Points on a hilly landscape, in no order, each with its height.
From any point a ball rolls to the lowest of the 5 points nearest to it. It stops when none of these is lower. Distance is the straight distance between rows; heights are no part of it.
z289: [ 20 -10 -21 -27   5  -9 -20 -12]  height 78.2
z536: [-11 -12  -9   6  -3   8   6  15]  height 23.1
z797: [-14  25  18  21 -12  -1  26   4]  height 86.2
z313: [-10   3  -7  18  -2   3  26  17]  height 63.6
z422: [ 17  -4 -14 -39   0 -21 -27 -11]  height 12.6
z982: [  3  13  20  -2   4   2 -13  -2]  height 41.8
z140: [ 17  -3  -9 -20   2 -10 -17 -18]  height 52.9
z670: [ 14  -7  -7 -15   5  -3 -13 -17]  height 12.9
z938: [  6  -6   3  -8   4   2 -12 -10]  height 39.9
z216: [-10  14  14  32  -5  -3  34   8]  height 67.7
z731: [-9  8  9 32 -1  0 36  9]  height 66.3
z329: [ -9  -7 -17  15   3   7  25  21]  height 65.1
z706: [  7  13  21  -5   4  -6 -16 -10]  height 46.3
z167: [-4 -4  5 -1  2  8 -8  1]  height 5.8
z290: [ 11   1   9  -6   5  -6 -18 -15]  height 41.3
z17: [-12  13   6  24  -8  -2  29   9]  height 82.2
z818: [ 0 43 36  2 -1 -1 -3 -3]  height 40.8
z885: [ -7  -6 -11  27   6   8  39  15]  height 58.4
z991: [ -8  -4 -12  25   5   9  34  17]  height 59.3
z268: [ 10  31  33  -3   1 -16 -22  -8]  height 54.5
z616: [ 13   9  15  -8   1 -13 -21 -17]  height 50.5
z574: [-13 -35 -33  14   7   9  12  19]  height 58.3
z458: [ -2 -36 -29 -11   0  15  -4  -3]  height 61.2
z339: [ 15   3   2 -15  -1 -16 -19 -19]  height 49.4
z213: [-12  29  22  11 -13   3  17   3]  height 76.3
z125: [ -5 -23 -12  -4  -1  12  -5   3]  height 49.3
z403: [-6  8 15 -3  0  6 -6  6]  height 56.4
z807: [  8  42  38   0   1 -13 -17  -4]  height 8.8
z423: [ -5 -31 -22  -2  -2  13  -2   0]  height 65.8
z469: [-10   8  15  37   0   0  39  10]  height 53.8
z59: [-4 28 25  0 -2  6 -2  2]  height 53.2
z206: [-13  11   5  10  -6   5  14  13]  height 64.2
z620: [ 10 -22 -24 -19   6  10  -8 -12]  height 62.5
z243: [ 17   5  -7 -29  -4 -21 -21 -17]  height 38.3
z921: [ 15   3  -8 -37  -4 -23 -28 -14]  height 28.6
z530: [  1 -18  -9  -6   1  11  -8  -7]  height 52.2
z930: [-10 -40 -35   4  -1  11   4   7]  height 48.0
z960: [-10  22  14   9 -11   4  15   7]  height 70.3
z722: [  1   0  12  -4   6   3 -12  -3]  height 38.1
z713: [ -9 -22 -17   7  -1   9   1  14]  height 32.9
z926: [-12   3  -1   7  -4   8  10  14]  height 52.6
z5: [-13  20  11  19 -10   0  24   7]  height 80.1
z246: [-8 -2  7  0 -1  8 -5  6]  height 91.3
z33: [-10   7   0  28  -1   1  33  11]  height 69.8
z364: [ 13 -17 -22 -19   8   3 -12 -15]  height 68.8
z437: [-7 -1  6 38  4  9 44 14]  height 20.7
z419: [ 10  21  26  -5   1 -16 -20 -10]  height 53.6
z332: [ -5 -14  -4  -1   0   9  -6   4]  height 17.3
z76: [-8 16 13  2 -4  7  3  8]  height 68.7
z542: [  3  28  29  -2   6  -3 -13  -4]  height 46.2
z832: [-10 -35 -27   5  -2  11   3  10]  height 45.0
z757: [-11 -22 -28  16  11   8  20  23]  height 25.7
z330: [ 16   8   5 -19  -5 -20 -21 -19]  height 58.9
z534: [ 18  -6 -14 -38  -1 -18 -28 -11]  height 17.2
z307: [-11 -15  -8   4  -2   8   1  14]  height 24.4
z907: [ 12  15  19  -9  -2 -20 -23 -16]  height 60.3
z10: [  8 -15 -11 -14   5   6 -12 -15]  height 51.4
z53: [ 18  -5 -16 -29   4 -14 -21 -14]  height 57.5
z319: [  4 -26 -21 -14   4  13  -7 -10]  height 62.2

Where does a ball stop that starts at each point below?
z330: z422
z339: z422
z216: z437
z620: z670
z307: z167
z33: z437
